Points on a hilly landscape, in no order, each with its height.
A ball rolls from a point to the lowest of its 2 nearest points, and stops where none of them is lower. Distance is the straight distance between rows; heights are no part of it.
leteb height 48.9: 104  104  73  134  74  123  94  84  90  73  77  83  142  103  104  94  99  104  116  124  80  145
gaz height 61.4: 92  88  71  119  116  107  125  126  120  102  109  78  151  99  75  96  59  108  111  130  108  88
dofa height 17.1: 104  112  104  130  104  110  67  64  75  75  108  100  77  115  134  79  82  97  103  85  71  97
Latud height 33.8: 123  106  112  102  127  141  133  119  102  94  106  76  63  87  93  126  102  89  82  114  121  80
Pir height 50.6: 99  123  115  57  110  118  132  113  146  90  119  107  127  91  63  122  126  143  98  105  134  125
sotu height 34.3: 119  84  111  75  106  94  101  75  67  165  97  102  84  90  100  108  103  104  115  75  107  113
zis height 51.1: 95  92  114  78  136  103  150  113  110  123  108  97  134  80  53  91  76  120  96  101  144  97
guf height 54.1: 136  105  131  66  121  124  130  116  92  105  73  108  63  95  68  110  132  65  82  110  124  87
Tanod height 28.4: 78  81  104  118  126  66  64  103  104  73  94  129  114  114  119  55  89  73  115  108  80  97
lem height 49.0: 63  78  97  73  123  91  85  131  133  87  105  125  144  127  136  96  99  113  124  138  112  96
Rami height 49.4: 143  74  125  78  134  110  124  99  84  130  88  96  50  87  89  113  118  79  86  95  104  82
moti height 39.3: 115  114  128  82  87  137  127  90  93  92  106  83  58  91  97  116  97  97  61  97  118  76
voz height 21.9: 137  105  105  128  101  103  75  62  85  100  109  86  72  114  128  112  106  103  115  82  59  101
zusu height 57.9: 77  80  82  67  85  54  82  125  128  125  95  115  128  123  113  118  107  109  115  88  78  90
vanu height 41.2: 92  120  91  115  64  109  85  69  83  105  110  78  87  117  140  117  76  119  99  82  90  86
lela height 56.2: 83  91  79  70  105  64  106  135  135  122  109  111  104  113  118  123  130  128  125  73  99  81
Dopog height 65.4: 125  109  120  114  113  110  98  101  90  60  80  104  86  81  74  92  123  68  84  135  105  111
seb height 38.5: 98  107  110  92  57  95  91  93  107  71  90  117  123  71  77  83  112  96  82  114  92  144
vepob height 9.3: 115  72  83  125  105  103  113  114  85  129  100  63  96  101  114  101  36  88  103  126  76  67
desu height 45.8: 82  80  109  83  129  76  107  99  73  157  91  121  112  97  87  79  76  96  120  92  134  101
Futik height 46.5: 123  118  103  111  60  122  97  76  81  101  98  76  69  84  103  117  96  103  79  89  89  102
punu height 34.0: 115  100  112  116  157  90  70  99  94  81  114  112  93  110  109  95  138  101  107  112  93  97
vob height 30.6: 89  96  88  104  93  115  97  127  118  37  110  106  114  92  117  93  134  112  90  120  108  119
zeruz height 37.6: 86  104  82  123  102  104  88  91  93  108  108  77  103  129  141  119  68  102  115  97  97  78
tipem height 53.5: 118  121  119  67  134  130  143  117  117  101  103  101  115  93  46  123  141  128  93  119  140  110
gab height 36.8: 123  114  113  101  127  102  81  94  98  71  108  105  61  116  104  111  151  98  96  89  94  85
ris height 59.0: 84  96  93  128  136  126  119  116  99  102  111  73  124  94  96  88  43  93  111  133  122  92
Lifum height 27.6: 75  116  76  137  69  126  101  79  93  97  85  75  122  122  125  96  50  94  112  118  96  101
ful height 33.5: 86  102  77  100  115  100  107  120  102  116  112  83  100  111  117  121  95  117  105  90  108  62
fip height 67.7: 125  121  114  96  106  119  120  124  110  66  83  104  96  91  47  109  132  89  83  134  112  114
zup height 52.3: 120  97  113  63  131  81  115  110  112  110  91  116  60  97  90  115  152  107  109  72  113  91
zete height 24.5: 43  112  114  90  119  110  102  102  113  85  118  116  127  102  111  65  78  119  95  110  145  104
ton height 29.7: 114  104  127  79  97  81  82  87  100  71  90  129  62  105  81  78  141  81  74  80  109  88
vin height 41.6: 88  99  75  129  104  78  85  104  101  83  91  94  116  130  130  115  99  87  113  102  67  78
Geloz height 20.3: 105  80  86  81  100  96  134  118  91  131  96  85  87  71  76  111  88  96  90  87  113  77
vopo height 63.9: 82  94  79  97  80  97  127  119  118  101  103  97  155  89  76  101  77  119  92  108  106  94
zakot height 58.9: 101  107  84  137  110  129  119  118  96  55  104  69  86  83  106  106  97  75  80  103  109  87
mor height 37.7: 106  87  89  148  128  122  88  95  89  126  98  67  108  127  125  105  54  87  135  133  95  96
Fumu height 39.0: 113  94  113  77  84  135  125  63  68  171  101  88  85  90  96  103  74  115  107  83  118  124
gado height 17.0: 130  74  103  129  97  85  88  85  79  126  96  98  85  94  114  96  52  74  95  99  50  85
lev height 43.2: 104  109  111  96  75  131  110  65  73  141  109  80  78  105  127  106  66  118  89  85  104  95
radid height 55.6: 119  121  79  126  87  121  119  125  114  49  94  72  94  91  94  124  132  97  85  99  94  104
Garon height 56.1: 83  104  88  67  114  87  124  137  122  97  113  109  80  90  100  113  140  118  88  81  127  73
tula height 58.8: 92  103  65  128  97  105  110  132  114  72  102  82  124  95  101  118  113  108  101  110  81  98
simeg height 45.5: 93  107  71  115  77  85  85  105  108  84  107  95  95  104  117  121  112  100  101  69  66  83
Rovup height 54.4: 92  86  97  52  124  59  107  130  122  121  108  122  81  99  104  109  152  118  111  64  122  91
tik height 34.1: 110  93  72  138  113  105  96  107  101  124  95  67  135  132  116  130  71  112  141  137  87  90
mego height 61.5: 123  91  99  147  128  111  96  102  88  67  110  79  73  87  123  104  90  69  91  99  76  85
daruf height 75.0: 70  121  124  87  85  119  133  86  96  98  114  111  94  71  82  70  82  110  70  74  151  96
vamu height 71.3: 108  96  109  65  93  59  72  96  132  84  110  125  64  115  100  110  153  113  100  58  84  94
tir height 28.0: 110  90  90  92  123  109  123  124  96  111  109  79  69  87  104  122  101  93  79  87  112  54
vosa height 25.3: 91  92  109  98  112  70  59  73  92  123  94  116  104  132  123  93  98  93  122  88  83  95
Darif height 37.9: 120  96  107  91  97  61  64  87  94  115  98  122  99  105  91  99  136  98  112  85  58  112
tidiz height 56.5: 54  113  105  130  119  115  105  99  91  96  96  97  113  91  111  63  45  91  112  124  112  99
zos height 70.5: 111  129  125  83  90  133  149  101  119  69  85  103  107  81  37  101  107  93  73  111  132  100
zito height 40.3: 120  90  117  92  77  97  86  72  74  123  97  99  56  88  99  93  86  78  85  67  97  97
nud height 36.9: 77  92  100  95  134  87  97  101  84  116  121  99  86  112  129  102  103  98  96  81  118  62
nizar height 60.8: 89  98  93  81  59  101  122  91  82  139  105  88  74  84  95  111  82  99  82  46  120  86
Zuta height 39.8: 87  89  119  114  136  101  88  99  84  103  109  102  74  97  125  70  73  84  97  98  106  73
refi height 61.7: 99  106  65  95  90  93  124  144  131  101  114  82  132  89  77  129  107  130  97  109  89  98
Kipok height 27.7: 60  102  125  80  125  105  89  101  103  110  109  144  137  97  113  58  85  118  116  130  133  127
Keken height 34.2: 82  116  102  101  94  122  88  93  98  87  114  114  130  117  109  82  116  133  110  130  115  137
teb height 32.5: 92  78  104  72  72  106  91  127  126  35  110  138  128  82  129  101  125  124  91  117  102  131
fur height 28.1: 89  101  65  115  80  93  91  108  110  112  95  86  144  125  99  118  78  117  121  119  95  96
Sutat height 50.3: 91  64  101  77  120  72  70  127  130  76  111  139  127  119  143  102  128  115  118  118  83  104
Zites height 33.1: 125  96  95  103  116  65  76  87  107  109  111  108  82  118  100  121  116  102  111  68  54  83
Dube height 21.7: 86  112  98  143  91  128  85  70  83  92  88  87  91  117  153  81  57  93  119  104  90  107
kur height 42.4: 111  96  101  100  87  80  75  91  84  101  92  117  109  90  82  81  125  89  87  108  83  130
Manuf height 16.1: 115  96  116  72  77  94  113  122  103  88  78  120  92  71  44  93  130  69  65  99  113  101
Figis height 56.0: 122  116  78  100  54  99  113  101  99  117  102  88  105  75  58  133  99  113  92  88  91  110
zat height 29.6: 92  94  102  77  101  78  81  88  89  141  104  114  105  115  109  106  117  113  116  79  110  105
Veve height 42.8: 81  92  108  97  122  84  86  83  73  130  95  118  92  93  107  66  73  87  103  98  112  100
dos height 52.0: 71  101  82  139  68  98  87  91  108  68  72  99  133  116  125  66  75  74  114  122  81  117
Zotub height 62.4: 98  65  72  113  115  62  89  133  106  102  86  106  143  110  90  102  94  86  125  136  77  91
somip height 46.8: 96  128  100  94  92  117  126  109  125  97  117  92  149  101  80  128  107  151  104  115  111  126
Bim height 9.8: 129  82  105  128  115  115  92  79  80  127  111  75  79  107  134  98  58  82  105  129  53  103
Fosi height 72.1: 88  99  117  71  91  74  71  94  118  69  119  127  71  111  122  87  149  119  80  74  110  106
vuk height 20.9: 104  89  128  116  136  90  72  66  86  121  97  110  83  125  135  88  65  85  120  98  70  82
Nusi height 48.8: 152  117  134  57  111  110  113  104  103  115  78  111  39  118  77  119  153  93  105  76  112  88
bako height 44.6: 129  117  128  73  92  126  116  84  92  105  94  95  33  107  101  110  137  86  86  79  117  75
Pogef height 64.1: 89  114  96  80  66  117  128  99  104  99  107  85  93  83  79  125  92  106  72  60  125  74
bil height 37.4: 105  138  115  114  86  130  92  67  91  87  110  95  117  109  90  94  117  136  104  110  111  133
Birik height 34.8: 98  79  110  76  68  90  99  132  122  68  101  124  130  66  87  94  112  109  79  119  104  133
sazeg height 45.3: 130  88  132  91  110  119  114  78  72  142  97  92  41  79  104  97  92  83  74  96  93  102
nosub height 6.1: 112  84  97  74  86  89  123  110  103  127  81  110  100  71  46  106  113  97  84  82  121  110
tus height 48.6: 78  101  89  124  56  90  77  78  108  109  66  105  145  120  108  87  73  88  123  129  90  137
kekar height 16.0: 128  91  107  114  141  104  81  81  73  139  107  87  86  118  119  108  87  107  124  110  69  94
lepad height 51.5: 108  132  100  90  37  100  85  72  90  102  102  96  69  104  92  112  122  111  78  68  99  110
Notez height 27.8: 68  120  98  102  97  115  107  102  106  52  119  111  112  97  112  73  103  113  81  108  126  107
peg height 19.1: 97  89  74  119  76  100  109  96  92  133  91  75  122  111  100  121  45  101  108  113  94  75
lipu height 49.9: 95  106  72  92  52  83  102  112  104  96  99  95  96  82  86  118  106  98  80  76  83  92
kom height 57.8: 106  105  71  154  114  146  119  112  95  71  101  70  125  90  96  88  64  85  110  123  100  123
nube height 35.6: 75  117  77  130  74  128  124  92  112  82  93  82  157  113  91  91  57  106  111  118  99  123
Toduv height 57.4: 86  99  103  62  49  92  106  97  107  120  100  107  88  85  82  98  115  101  82  55  132  109
vad height 51.6: 125  123  97  117  75  112  105  103  93  76  91  88  70  83  90  119  121  80  68  96  77  94
Zibi height 23.9: 94  72  85  137  130  70  93  115  91  71  86  105  112  98  104  71  77  66  106  105  75  79
motam height 63.5: 121  105  103  136  123  103  97  102  93  41  97  105  73  88  100  88  130  68  86  101  84  100
finiv height 54.2: 84  97  116  69  112  98  132  97  105  135  104  124  129  73  61  76  99  122  95  97  137  123
veru height 27.3: 149  103  105  112  104  90  83  83  103  86  103  92  60  105  94  134  132  99  108  83  48  101
nad height 57.3: 83  108  99  86  138  95  97  127  116  78  126  102  91  106  120  112  145  121  98  97  115  75
mukud height 42.0: 95  148  85  103  69  129  110  82  108  95  114  83  122  118  93  123  107  151  106  99  99  122
Mav height 24.1: 98  102  123  57  89  97  110  98  98  91  86  124  72  77  67  81  137  79  73  82  141  99
Vugag height 47.4: 64  78  96  118  129  87  78  106  130  90  94  109  133  134  148  97  92  96  137  142  112  99
takot height 40.4: 89  104  114  137  114  143  96  94  91  124  94  68  103  114  130  91  21  87  121  134  95  106
pif height 29.0: 79  92  121  108  144  77  62  85  97  89  108  127  110  135  128  76  110  96  134  114  93  105
Zota height 51.4: 90  65  88  91  101  74  83  142  128  46  100  125  125  96  128  102  127  96  105  118  68  108
Nisil height 48.3: 92  87  106  86  145  109  132  109  81  146  108  101  114  97  78  93  86  111  117  98  138  97
badi height 60.2: 91  76  78  99  81  58  87  122  105  112  91  109  129  103  88  100  93  91  104  101  69  86
nipu height 54.5: 50  102  101  123  85  90  95  101  101  81  75  115  120  98  113  51  54  81  105  117  111  116
Taso height 73.2: 96  124  130  91  115  131  141  94  107  91  102  96  91  74  65  84  83  96  68  96  142  90
vos height 53.4: 120  119  79  141  95  133  111  96  88  74  95  68  117  92  92  109  102  107  94  126  85  129
pagam height 35.0: 109  95  123  76  79  77  89  78  87  96  100  116  49  86  90  80  112  65  76  49  102  88
nole height 25.4: 138  84  106  119  108  79  87  94  78  104  90  93  72  85  81  105  92  76  89  92  54  91
fir height 69.7: 120  102  100  53  70  63  77  84  122  113  100  112  59  103  83  106  149  105  108  47  90  120
luzo height 31.5: 88  98  115  104  143  102  67  98  102  74  121  124  114  118  127  75  141  115  114  134  112  119
lik height 30.9: 87  101  110  75  122  103  89  98  102  108  115  125  156  101  95  82  110  132  116  142  121  136
rutud height 17.5: 90  81  87  128  114  87  103  116  89  103  91  90  99  86  103  74  39  67  98  116  90  70
ret height 44.9: 71  86  96  130  118  75  71  82  117  87  82  103  112  147  143  93  83  80  124  114  81  81
nos height 62.1: 130  104  86  89  61  92  104  89  83  158  91  84  90  77  70  126  95  105  104  72  88  118
nogo height 43.4: 95  120  86  120  59  108  96  80  95  111  90  92  139  100  85  96  77  105  111  120  89  136
melot height 54.7: 80  115  94  68  25  91  77  90  103  96  109  112  100  94  92  91  117  109  81  73  105  126
Noro height 66.8: 127  97  93  72  80  70  90  96  101  144  90  102  73  89  79  126  125  98  115  61  81  108

Where does a ball stop that starts at each point below?
Garon => nosub
guf => nosub
badi => nosub
vopo => nogo
vamu => vin
Rami => nosub
tipem => zete
